Points on a hilly landscape, in no order, each with its height.
A ball rolls from a point to the lowest of its 2 nearest points, and stops where none of them is lower. Distance is the straight distance between rows; heights are no part of it.
z_332 (h 220): [ 66  10  58  -6  -3 -30  64 -15 -41  -5   0 -14 -12   1 -75 -62 -30  -2
 -48  10 -14  17  19  27  37  -5]
z_837 (h 455): [ 46  -5  21  39 -32 -14  55 -28  -8  -8 -15   0 -10  -3 -19 -34 -23 -41
 -60 -16   0 -48   4   9 -39 -11]
z_306 (h 783): [ 19  -6 -10  -4 -52  30 -42 -23  29 -31  15   5  -4  10 -14  11 -20 -57
  31  44 -22  32  -3   6  -8   5]
z_417 (h 586): [ 14  -2 -11  12 -48  -7  15 -15   6  -5  -7  26  -5 -10  34 -19  -2  -3
 -20   8   9  16 -19 -10 -47  17]
z_890 (h 768): [ 27 -28   5   5 -30  43 -12 -31  17 -51  15  -5 -12   8 -34  19 -26 -70
   4  44 -25   3  -5 -14   1  -2]
z_357 (h 326): [ 38 -40  10  12 -25  73  -4 -12   7  -5  27 -34  28  26 -59 -32  10 -18
  37  19 -14  24  53 -23  16   6]
z_651 (h 621): [-32  33  60 -18  32  -1  -2  29 -11  67   4  15 -23 -49  41  15  -6  15
  27  47  22 -15   7  40  53   5]
z_103 (h 530): [-45  -7 -29  -4  38   5  34  29 -25 -16   2   2  -2 -40  26  29  16  41
   9   5  11   4 -34 -22  50   4]
z_174 (h 318): [ 23  -8  50  -3  54  -3  39  -4 -40   6 -22   6 -18  -6 -65 -38 -49 -25
 -38   2 -45 -24  -6   5  59  -8]
z_305 (h 192): [ -6 -14 -64 -22  20  17 -81 -14  63 -30  31 -41  -1  22  -6  16 -31   9
  36 -16  34  42  33   4  15 -15]
z_38 (h 640): [  3  -8 -34  10   7  19  27  -7  14 -33   2 -11   6   3 -10  34   6  -3
  13  -2  -6   8   9  -6 -20  -4]
z_970 (h 501): [-17  10 -44  -7   3 -42  26  27  -5 -15 -12  26  -8 -19  33 -12   4  31
   7  -3  13  47 -70 -11  11   2]
z_972 (h 148): [-41 -25 -62  12   0  -5  -6   7   7 -15 -16  12  -4   9  42  -1  10  -7
 -43 -14  -5 -56 -30 -34 -21  -4]
z_661 (h 284): [-32 -34 -38  81   7 -12  68  22 -11  -3 -18   4  -2 -27 -10 -23  11 -12
 -42 -51  -2 -63  -7 -18  -1 -12]
z_662 (h 214): [-26  25 -36  -2  21 -33 -36  16  23 -15  -7  19   1  31  43   1  -5   4
  13 -25  -9  24 -19  -9 -27  -9]
z_610 (h 96): [-28 -19   3 -19  29  34 -49 -28  -8   5 -16   1 -10  11 -18  21 -16 -36
 -21  11 -26 -32  10 -26 -18  -7]
z_36 (h 558): [ 42   6   3  13 -72   8   6 -14  12 -14   5   2  -9  23  17 -14 -27 -36
 -36  -4 -20  -1 -27  -6 -44   0]
z_793 (h 519): [-50  36  33  -8  24   1 -10  50 -13  51   8  17 -25   0  22   8  16  22
  31  20 -11  21 -30  21  29 -12]
z_768 (h 811): [-16  -2 -23   0  14  19 -45 -37  29 -35  -9   4  10 -25  44  52 -15 -49
  32  33 -15 -19  11   4 -17  12]
z_932 (h 268): [  8  11  47 -19  61  -6  44  -9 -40  18 -27  19  -6 -23  33 -30 -19  23
 -53  17  14 -51  20  23  31  21]
z_71 (h 620): [ 11 -12 -28  25  42  23  18 -10  25 -69   7 -40  10 -15 -12  54  -9 -13
  14 -18  -5 -13  32 -15  -3  -6]
z_215 (h 252): [-22   9 -30 -10 -12 -34 -61   1  57 -23   9  15 -16  20  24   6 -30 -16
  25 -16   4  42   2   2 -24  14]
z_216 (h 310): [ 10 -20 -70  61 -43 -10  45 -15  21 -32  -9  16  -8  22  47 -36  -5   9
 -48 -34  28 -35 -52 -19 -28 -31]
z_968 (h 343): [  5 -20 -41  46 -38   0  52  -4   3 -22  -8   9  -2   8  16 -21 -30 -25
 -49 -39 -12 -28 -38 -34 -20  -9]
z_183 (h 177): [ -9   4   4  -3   2   7 -25  -1   7   6  -1  11  -7  35  19   6   3  -1
 -18 -17   7 -20  29 -11 -54   4]
z_615 (h 184): [  2   6 -25  40  15  31  34   0   1   6 -13   1  25  31  18  -3  -8 -15
  -3 -28 -41 -10 -11  -4 -41 -20]
z_237 (h 764): [ 39 -32  20  18 -24  44 -10 -37  -6 -15  -9 -22  -6  12 -82  -3 -30 -70
  11  18 -49 -25 -33 -24  23 -26]
z_516 (h 279): [ 19 -19  -1 -15 -24  22 -26  10  12 -15  17   0   4  -7 -34 -24  19  21
  48  20   0  77   2 -17  32  24]
z_102 (h 735): [-48   4 -52 -19 -23 -37 -42 -13  42  18  11  -4  20 -33  26  57 -22  23
  60 -10  47   6  28   5  22  15]
z_495 (h 574): [-83  23 -40 -10  39 -11 -14  47 -24   5  12   9  -9  13  19   6  14  31
   9  -3  -7   5 -65 -20  41 -30]
z_325 (h 885): [ 24   6  61 -50  -4 -12 -27  -4  -8  23  -2  10 -30  -5 -56 -28  14 -10
  21  65   2  24  17  41  45  21]
z_268 (h 376): [-12  -9 -82   4   3 -21 -11  -3  24 -26  -1  15   1  25  70 -19 -18  28
 -11 -30  50 -16 -12 -24 -20 -12]
z_108 (h 185): [-31  20   2  11   0 -40   2  22  -7  12  -6  33  -8  -7  63  -2  48  63
   0 -14  46 -26 -11  -4  -5   3]
z_86 (h 485): [-32  13  -6 -18   0  -1 -35  35   2  20   9  20 -16   7 -18  -2   5  21
  46  13 -25  71 -62  -8  44 -12]
z_866 (h 537): [-32  33  56 -28  42  11 -36  23 -11  66   2   9 -39  14 -18   0   3   6
  22  41  -8   8  -4  41  36 -16]
z_894 (h 798): [ -9  -2 -39   0 -18  22 -44 -21  39 -43   3   7  -9   2  30  33 -38 -62
  20  35 -17  13 -23  12 -14   4]
z_317 (h 674): [-33  21  46 -18  19 -14 -38 -13  -1  46  -5  24  20 -41  29  32  -7  -3
  51  18  -1 -18  33  20   7  35]
z_390 (h 322): [ 12   1  27 -19 -34  13 -25  30  17  11  23  -8 -10  -1 -37 -32  44  22
  20   6  -7  89   4  14  30  26]
z_223 (h 211): [ 40  24  46 -32 -67 -30 -53   2  13  36   4  -2  -5  20 -11 -40 -11 -25
 -18 -13 -28  27   1  17 -28  18]
z_979 (h 346): [ 41 -27  55   2  39  12  27 -11 -28 -23   0   1  -8  -1 -74 -32 -22 -27
  -4  14 -32   3  22 -13  48   1]
z_220 (h 457): [-40  21 -34 -10  28   2 -20   9  15   3  -6 -20  24  -2  10  75  33  32
  42 -11  24 -15   7  14  -4 -19]
z_542 (h 707): [ 52 -24  -6  18 -61  47 -17 -12  32 -34  12 -53  -6  37 -79  -5 -14 -39
  29  -5 -37  15 -51 -22  27 -29]
z_838 (h 660): [ 17   6 -36  12 -14  -2  43  13  15 -21  -4 -12   2  14 -17   5   9   4
   2 -18  -9  40 -32   9 -22 -18]
z_640 (h 547): [-33  -9 -76  -2  46 -10  56  31 -11 -29  -3  -8   7 -22   6  13  11  31
   7 -17  17  15 -50 -10  37 -15]
z_778 (h 366): [-46  31  -8 -12 -50 -37 -27  22  16  58  -5  25  -5  28  -4   1   9  -6
  28 -16 -16  14 -42  13 -23 -10]
z_177 (h 323): [ 36 -12 -37  16 -68  65   0  -9  29 -13  26 -26  20  44 -22 -13 -25 -26
  22   7 -31  49 -15  12   2 -15]
z_259 (h 644): [ -7  -7 -83  22   4  11  27 -20  20 -14 -10   9  38  -4  81   0 -31  -1
  12   0  12  -1 -16   1 -21  -1]
z_564 (h 143): [ -1 -24  30 -18  27  33 -55  -2   6  -8  10 -19 -26  22 -61  13  23   2
  24  14   0  16  18 -16  13  -6]
z_567 (h 233): [-12   5  -2   1 -24 -41 -21   7  18   1  -2  29 -17  -3  54   8  24  42
  -3 -21  57 -16  19  -8 -38  14]
z_621 (h 342): [ 20 -17  11  44   6   0  67  -4 -15 -26   0  -1  -8 -17 -35 -11  -4  -4
 -36 -28  12  -8  31 -14 -21  -6]
z_243 (h 389): [ 12 -15  -3  -5 -28  15  16 -11  -6 -12 -12  -1  -9  -1 -42  11 -10 -42
 -14   5 -36  -7 -36 -24  -7 -12]
z_736 (h 678): [ 22 -10 -34  32 -27  23  60   9   8 -14  -3 -20   0  10 -58   5   5  -5
  14 -25 -30  31 -40  -4   8 -34]
z_754 (h 215): [-12 -33 -15  42  -5 -22  46   0 -19   6 -26  20 -11 -18  27 -31  39   5
 -58 -12   9 -69 -38 -20 -11  -1]
z_225 (h 358): [ 55   5  -4  13 -75  26  17 -10  15 -10  28 -31  18  17 -21 -23  -1 -27
  -5   5 -24  54   0  12 -25  -2]
z_5 (h 432): [ -2 -17  14  22   6  12  53  36 -24 -11   9  -3 -21   5 -60  -3   1   9
 -22 -39 -16  17 -15 -26  20 -22]
z_877 (h 216): [  9   8  12 -10 -21  32 -34 -17  10  23   9   4  15  29   6  -3 -18 -31
   3   7 -14  -6  56  13 -54   5]
z_315 (h 410): [ 27  -3  32 -20 -12  -1  22   8 -21  -1 -14   1 -22  -3 -54  -5   8 -18
 -16  14 -19  10 -27   0   4  -3]
z_499 (h 227): [-37 -15 -21  24  40   3  41  17 -34   3  -3 -23  32 -34  30  32  21  42
 -29 -34  13 -63  -2 -26  32   8]
z_874 (h 602): [ 23  -5  -2   7  44  28 -18 -19  18 -54  14 -39  31  -4  -8  48   7   0
  35  -5  -8  12  48  -8   4   1]
z_488 (h 125): [-21  22  -1 -10  34  -4 -22  31  -8   5  18 -11  10 -11  32  43   7  66
  21 -21  29  15   9 -15  30   3]
z_806 (h 288): [ 35 -32  21  -9 -15  56  -5 -23 -14   3  21  -9   4  27 -44 -19 -21 -31
  -5  13 -21   1  49 -24  -4   2]
z_940 (h 548): [ 26  11  60 -32  74  11 -19 -17 -19   1  -9 -13   4   7 -31   1   2  -4
  13  36 -18 -10  49  35  27   1]
z_128 (h 329): [ -9  23   7   5 -68 -41 -12  19   7  54  -3  34  -9  25  26 -32  19  25
   1 -21  11   9 -29   8 -37   0]
z_777 (h 207): [-24 -25  18  17  57   5  44  10 -37  -5 -10   0  11 -51  28 -10  -3   3
 -47  -7 -14 -38 -10 -31  32  30]
z_196 (h 124): [-14 -28  19 -19  41  21  -4 -18 -23 -10  -3   1  -6 -16 -16  12 -26 -11
 -43  -6  -9 -50  34 -37   3  14]
z_823 (h 615): [ 16   0 -36  33 -25  12  46 -21   8 -28  -3   9  26 -10  56 -12 -15  -2
  -1   7   2  19  -6  -3 -41   9]
z_410 (h 383): [ 52  -7  46  12   3   3  37  -5 -22  -1   6 -16  -7  22 -86 -44 -42 -30
 -36 -33 -32  -7  41   1  11 -15]
z_709 (h 436): [ -3   6 -73 -27  16 -50 -19   9  28  -3  12  -3  17 -14  56   2 -25  40
  26 -30  80  27   9   5   8  -8]
z_566 (h 500): [ -3   0 -16   0  26  12  16 -19  -4 -13 -18 -25  34 -43  21  66  16   2
   2   2  10 -51  22  -1  -4   8]
z_403 (h 431): [-14  13 -42 -22 -37 -28 -23  19  34   7  -7   4 -12   6 -15   2   8  -2
  41   3  -8  57 -46  10  -4 -12]
z_65 (h 459): [-14  16 -26 -11  -6 -25 -20  28  26  17  -2  10   4   7  -4  -9  11  19
  67  -1 -21  90 -47  27  24  -3]
z_863 (h 340): [ 22   9  43 -42  12 -18   2  -4 -11  15 -20  10 -34  29 -33 -19  -5  -4
 -49   9   0 -25  17  20 -18   3]
z_688 (h 516): [-46  -6  13  -7  54  18  14  27 -35  17  -5   4 -11 -43  18  10  15  15
  -6  22 -19  -5 -43 -14  47   5]
z_228 (h 639): [-45  11  28 -20  11   2  14  20 -37  77 -12  29 -10 -38  35   4  12  17
  -3  43   7 -32 -15  24  29  12]
z_684 (h 525): [ 37  32  67 -34  58 -12   1  -7 -25   4  -3  -4   4  -6   2 -20  -3   8
   3  40   1  10  64  58  22  16]
z_298 (h 311): [-13 -20   4  53  27   2  58  15 -23  -1  -3   6  -7 -10 -18 -12 -10  11
 -46 -57   3 -45  15 -32  -2 -10]
z_118 (h 277): [ 26  -9 -29  44 -36  72  17  -6  27 -22  33 -34  18  53 -14   3 -39 -36
  10  -8 -30  19  18  15 -15 -19]
z_92 (h 603): [-27  -5 -22 -10 -14  30  14   1 -15  43 -16   8   6  12 -24  20  14 -12
  -1  11 -19 -25 -18   2 -20 -21]
z_362 (h 258): [  3  30  65  -4  49  -7  16  34 -20  34  -2   6 -29   5  32 -17  14  41
 -30   8  35 -15  14  30   8  -1]
z_94 (h 283): [ 50  21  71  -2  20 -27  62 -13 -42  10   0   4 -16  -1 -16 -74 -25  26
 -60  20   6  19  18  37  19   9]
z_884 (h 176): [ 30  22  41 -19 -31 -21 -37   3  -4  23 -12  14 -14  43  -3 -27 -17 -16
 -38 -22 -26  -8 -10  -6 -43  -4]
z_718 (h 278): [ 18 -22 -35  44 -28 -32  34 -17  14 -36 -16  28 -27  -1  34 -21  30  23
 -42 -20  34 -33 -43 -23 -37 -20]
z_316 (h 146): [-24   0  13 -21 -11  -5 -39   7 -10  33 -16  33 -15  25  18  -9 -16 -10
 -30 -10 -16 -30 -10 -23 -30   2]
z_203 (h 693): [ 45 -16  -7  26 -46  23  25   6  15 -25   1 -34  -5  12 -75   0 -20 -33
  11 -30 -39  21 -50 -18  20 -35]
z_766 (h 222): [ 76  15  45 -22 -54 -10  12  -7  -4  -8  -1 -46   0  11 -68 -27  -6 -39
 -12  -9 -37   7 -30  20  -1 -17]
z_29 (h 364): [ 39   5  47 -40   4 -14 -12  -3  -1  -5   8 -14 -21  20 -50 -18  16 -12
 -32  16   7   8  55  30 -12   6]
z_864 (h 226): [ 12  -3 -24  54 -12  43  36  -6  13 -16   7 -11  14  39  -2   2 -45 -45
 -10 -35 -46  -9  -7  -1 -28 -29]
z_185 (h 373): [ 71 -39  31  20 -23  44  -1  -9   7 -24  23 -48  22  30 -81 -59  27 -40
  22  26 -25  19  46  -8  39  -3]
z_153 (h 282): [-32  13   1  -7 -14 -45 -50  11  35   1   4  21 -16   0  21  11   6  12
  26 -20  23  16  27   6 -32  23]
z_89 (h 418): [ 63   3  36  31 -31  -9  49 -25 -11 -16   4 -16  -1  16 -61 -44 -49 -56
 -54 -16 -15 -34  37  30 -16 -25]
z_536 (h 478): [ -7  11  -5  -9  38  26  -2  -7  -6  15  -6 -29  42 -17  -1  69  27  26
  41  -1   7 -20  27  13   7  -2]
z_692 (h 315): [ 30   4  22  -7  11 -11  33 -15  -3   0 -23  -1 -16  19 -28  -1   9 -15
 -41   3  13 -46  25  28 -42  -8]
z_386 (h 403): [-18  10 -96 -10  34 -40  -9  14  17  -6   1  -4  19  18  55  -1   1  41
  12 -34  68 -14  -6   2  -1 -33]
z_14 (h 224): [-23  -3 -58 -10  41  10 -61  -4  35 -30  13 -22  -1  33   0  31 -21   5
  25 -21   7  26   7 -10  -6 -29]
z_698 (h 526): [ 46   1  24  42 -68  27  23 -21   6 -35  18 -10  -8  30   2  -4 -53 -67
 -49   1 -17 -38 -21  26 -32  -8]
z_267 (h 149): [-12  -9 -25 -21 -16  20 -59   2  41 -17  27 -17  -2  20  -6  11  -3   9
  23 -14  18  44  47  -4 -12  12]
z_995 (h 582): [ -1  15   7  -4  61  11 -35  -5   7 -37   5 -17  22  -1  17  36  -1  11
  34 -16 -16  33  23  -5   0  11]
z_933 (h 367): [-14 -30 -41  28 -16  21  40  -6   4 -24 -10  -3   1  -5 -16   7 -27 -44
 -29 -16 -35 -24 -38 -31  -2  -8]
z_950 (h 657): [-51  10  13 -14   7  -3  -4   3 -16  59 -11  21  26 -43  41  34  12  22
  36  19   9 -24  11  16   8  14]
z_658 (h 838): [  5   3  25 -29 -16 -10 -25 -34   1  21  -8  32  11 -24  12   6 -12 -48
  29  46 -10  -3  34  19 -25  28]
z_966 (h 580): [-11  30  53 -13  66  13 -30  14 -14  23   4  -5   0 -25  23  34   7  18
  29  16  -7  11  21  22  31   8]
z_513 (h 385): [  67  -38   50    5    6   14   16  -14  -22  -29    3  -22   -1   17
 -101  -42   13  -31   21   40  -15    6   22   -9   54   -1]
z_875 (h 430): [ 17  20  46  -6 -16  -8   5  -4 -11  23  23   0  15 -17  22 -33  31  41
 -10   4  33  36  57  22 -29  34]
z_262 (h 235): [ 14 -34  -5 -11  -9  41   6  -4  -7 -31  15   4  -2 -10 -35   2  -1  14
  30  13  -4  40   4 -40  28  11]
z_337 (h 161): [  3  31 -11  -2  15  -6  -7  18 -18  10   6 -26  42 -24  45  70  -1  79
   3 -34  43  -7   7 -18  44   8]
z_163 (h 435): [ 12   6  16 -20 -33  -9  16  18  -2  -6   2  10 -28  -5 -33  -2  25  16
 -12   7   4  46 -30  -1  -6   9]
z_717 (h 502): [-48  10   6 -12  31  13 -28  22 -20  26  -3  19  -4 -15   8  21   3  18
  32  18 -22  32 -36 -10  36  -2]
z_25 (h 695): [-12  19  46 -13   6 -29 -47 -13  17  18  15   5  25 -52  25  48  -7  11
  64   9  12  20  51  11  31  45]
z_39 (h 484): [ 11  28  71 -26  20 -18 -19   2  -8  32  16   5  12 -21  22 -14   9  16
  24  18  12  29  63  38   5  38]
z_563 (h 489): [ 32  -4   4  25 -36  20  45 -23   1 -10 -13  -2  -1   2  -8   1 -24 -68
 -34  21 -20 -44 -11  18 -30  -6]
z_491 (h 156): [  7 -15  21 -22   2  10  17  -1 -31  -3   5  15 -12  -8  -6  -5  -6   9
 -37  -5  10 -11  19 -30 -19  19]
z_195 (h 718): [-31  20  -5  -6  -8 -33 -60 -18  35  26   9 -14  41 -36  11  75 -17  25
  77 -16  25  14  36   8  37  27]
z_459 (h 753): [ 31 -32  19  11  -5  48 -48 -50   3 -31  -4 -20  -9  26 -66  -1 -15 -68
  34  50 -39 -12 -13 -28  16 -13]
z_435 (h 731): [  6  16 -23  13 -35  -7  -6 -12  41  -4   7  -9  25 -13  41  30  19  14
  45   7  39  14  46  42 -48  20]
z_868 (h 685): [  7  13  11   6  29   8  29 -12 -14  29 -28   4  38 -19  44  15  28   9
   7   5  -1 -37  20  28 -33  10]
z_954 (h 180): [-12 -41 -59  54 -19 -23  22   1  17 -14 -16   8  -9  10  50 -30  33 -17
 -49 -17 -10 -83 -58 -16 -19 -12]
z_816 (h 824): [-13   5   6 -12   9   7 -44 -29  23  -2  -9  10  18 -28  11  41   4 -45
  66  47 -17   5  27  22 -11  15]
z_168 (h 182): [-16  16 -10   6   9 -32  -4  24   2   1 -20  22 -11  22  26  -3  21  12
 -13 -23 -13  -3 -38  -8 -29  -8]
z_295 (h 592): [-47  -3 -18 -13  -9  22 -10   2 -30  49  -8  14   4  16 -26   8   2  -3
  10   2 -48  -1 -55 -22  12 -27]
z_882 (h 347): [ 10 -11 -78  44  -5 -21  28 -18  29 -34   2   7  -2  21  67 -23   2  42
 -21 -34  64 -21 -15 -10 -31 -33]
z_664 (h 155): [ 83  15  64 -11 -20 -37  30 -14 -23 -17  -3 -32  -4  14 -57 -57 -21 -32
 -46  -7 -35  16   2  28   3 -11]
z_271 (h 237): [ -4   1  46 -11  50  13  33   7 -46  18 -10   9  13 -37  40  -6  -6  22
 -18  13   1 -19   9  -6  22  30]
z_54 (h 374): [  6   4  13 -11 -42  12  -9  11  11  18  32  -8   7 -14  -5 -37  40  35
   3  -6  24  75  46  15  -7  33]
z_934 (h 751): [-73  -1 -66 -11 -24 -30 -44 -19  38  13  -6  23   8 -24  42  39 -28  -9
  44   8  24 -20   1   0 -10  14]
z_998 (h 253): [-39 -34 -44  33  20  -6  62  14 -11 -15  -6  -9  12 -36   2  13  17   8
 -30 -25   5 -52 -18 -25   8   4]
z_164 (h 223): [-69  -7  11 -16  51 -14 -42  21 -26   8  -4   9 -24 -16  33  13  10   9
 -37  -1 -12 -38 -35 -34  19   6]
z_210 (h 666): [-15  -2 -39  27  16  18  19 -16   3   1 -19   3  42 -12  71  19   9  -1
  10 -12   2 -44   6  -5 -34  10]
z_590 (h 256): [ 40 -12  26 -28 -47  42 -30 -34  -6  32  13  -1   7  35 -31 -24 -22 -49
  -1  31 -26   1  43   9 -19   1]
z_551 (h 429): [-45  26 -73 -13  35 -30 -17  19  13   6   5 -12  20  13  31  34  14  51
  37 -32  46   5  -7  12   8 -32]
z_715 (h 737): [ 39 -34  25  15 -13  51 -74 -36  19 -30  14 -42   5  48 -68 -37  13 -44
  47  43 -22  17  16 -31  21  -1]
z_69 (h 854): [ 22   6  25 -13 -50 -13 -29 -16   9   1  19  19  10  -8  11 -17   1 -41
  22  34  -7  41  41  12 -30  37]
z_179 (h 583): [-64   3 -22  -7  20   2  -1  31 -33  21  -6  14  -5   9   6  -2  12   0
 -12   0 -42  -3 -79 -29  31 -20]
z_52 (h 399): [ 67   5  53 -42 -18 -23   5 -16 -14  -8  14 -25  -5  21 -54 -67   9 -22
 -46  32  -3  27  54  46  13   7]
z_241 (h 461): [ -5   8  34 -12  -2  -3  43  36 -34  16   4  15 -39 -16 -11  -7  15  33
 -25  14  10  25 -30  -1  22   3]
z_674 (h 601): [  5  43  67 -21  46  17   9   9 -25  53  -2  -2  10 -40  45  15  -6  28
  21  38  17 -12  34  39  44  11]
z_921 (h 566): [  4  10  35 -11  65  17 -18  -2 -16  -4  -7  -5   7  -5   2  27   4  -5
  16   5 -20  -1  21   0   2  10]
z_663 (h 247): [  4 -13   0  28 -26 -29  34  -1  -5   8 -23  34 -25   7  21 -25  51  27
 -49 -13  39 -49 -30 -13 -37 -16]
z_318 (h 196): [  4 -32  19 -29   0  31   3 -11 -30 -22  11  14  -5 -40 -19  15  -3  11
   1  17  17   5  26 -42  24  25]
z_860 (h 757): [-10  13 -12  -1 -29 -18 -40  -9  57  -5  25 -23  25 -17  14  32  19   0
  54  -5  28  38  65  40 -12  29]
z_47 (h 286): [ 82   2  31   5 -85  10  29 -23 -10 -16  22 -39  15  -2 -40 -30 -22 -49
  -8   7 -38  17 -20  10  -9 -17]
z_244 (h 199): [ -3  15 -14  32  24  -5  37   9 -28   7 -10 -18  47 -34  64  47  24  73
 -22 -34  41 -46   2 -14  31   6]
z_724 (h 301): [ 33  25  70 -16  25 -27  22  -6 -32  17  -3  18 -23  -6  20 -46   1  39
 -43  23  37   2  37  34  -3  19]
z_444 (h 285): [ 14  -3   7  21  -5 -17  52  -8  -4  17 -26   2 -19  16 -16  -6  39  16
 -49  -7  31 -60   1  22 -45 -18]
z_34 (h 178): [-37  -5 -46   1   1 -43 -42   3  26 -23 -20  30 -16   0  67  12  10   0
 -16 -12  20 -49 -23 -22 -25  11]
z_973 (h 123): [-31 -26 -15 -10   3  10 -15  -5 -12  11 -18  22 -11   4  17   6  -6 -24
 -42   1 -14 -59 -14 -33 -23   3]
z_372 (h 85): [-41  10 -14 -26  18  -1 -69   8   8   1  19 -19   3  -3   3  58   4  56
  29 -26  37  11  24 -20  29  -9]
z_848 (h 204): [-64  -8  -6 -10  15 -40 -42  17 -12  10 -14  38 -15 -12  62  -8  27  14
 -25   2  13 -54 -30 -26   7  19]
z_899 (h 239): [-70 -14 -39  -3  56   0 -47  -7 -11 -13 -11  -9  -2 -12  27  30   2  -9
 -13  -7 -31 -28 -31 -35   4  -1]
z_361 (h 408): [ 32 -16  46  19   6   9  57  15 -35  19  12   0 -23   1 -75 -35 -20   5
 -45 -32  -7   6  20  -7  18 -10]
z_363 (h 221): [-15  23  33   7  18 -29   7  26 -15  26 -15  24 -20  10  30 -11  38  31
 -15  -7  24 -18 -12  16 -19  -2]
z_854 (h 107): [-19 -10   9 -28   6  19 -48   3  10  -4  14  -7  -7   1 -19  34  11  21
  23   0  17  11  35 -13   0   6]
z_90 (h 380): [ 22  -4  24  35  -9 -10  78  -7 -27  -6  -6   5  -3 -26 -21 -17  18  30
 -30  -5  24  13  -3   2 -21   0]
z_130 (h 294): [ -3  -7  44  -9  73 -10  37  -1 -32  17 -27  14 -17  -8  -5 -34 -35  -9
 -62  13 -30 -47  -7  15  44  15]
z_876 (h 563): [-58  16 -79 -13  55 -20  10  39 -10 -16   9  -1   1  16  13   2   8  37
   9 -24  15  14 -49 -10  33 -41]
z_101 (h 281): [-25  14 -31   7 -44 -49   1  19  12  25   1  30  -9   9  39 -31  14  49
  14 -22  39  37 -25   1 -23   2]
z_211 (h 249): [-37   2 -53  -9  44  -2 -40 -11  22 -35 -12 -10   4   1  25  52  -5  -4
   6 -13   3 -14  -4 -19 -10  -9]
z_235 (h 871): [ 34   7  56 -44 -17 -27 -31 -10  -5   1   9  11  -2 -13 -24 -27   6 -29
  18  54  -5  38  42  28   2  30]
z_707 (h 468): [ -9   3 -75 -19   2 -32   6   9  24 -10  -3  14   4 -12  36  -5  -6  35
  25 -11  48  49 -19   4  -3   0]
z_250 (h 401): [-36  13 -46  -5 -57 -38 -29  19  52  35  11   9  -1  24   0  -5   1   1
  39 -19   8  53 -16  35 -24  -2]
z_307 (h 487): [ -7   3 -13   7 -14 -17  59  22 -29  -5 -10  17 -10 -19   1 -10  13  16
 -20  -6  -4  17 -66 -15   7  -6]
z_520 (h 225): [-56  26 -21  -8  -4 -45 -13  44   4  22  16  27 -12   7  45   1  19  55
  24 -21  41  13 -22   3  10  -4]
z_583 (h 722): [ 56 -21   5  15 -48  46 -42 -16  31 -34  12 -46  -2  43 -79 -25  12 -48
  30  29 -25  25 -12 -14  26  -8]
z_406 (h 705): [  5  21  13  -4   1  -6  -3 -13   9  18 -10   4  24 -15  27  29  24   1
  31  15  21 -15  46  36 -47  16]

Two balls start at each pair of points below. Name the first point that both come to, or write never.
z_163 and z_863 -> z_663
z_92 and z_307 -> z_243
z_866 and z_295 -> z_717

Call two points neighbours if one is among the 2 nearest of the other. Go from one point of each pair to the other, from neighbour to neighbour, staying as low as possible. Name the highest point that can't be avoided.
z_168 and z_664 -> z_724
z_615 and z_372 -> z_52
z_168 and z_615 -> z_225
z_168 and z_108 -> z_363
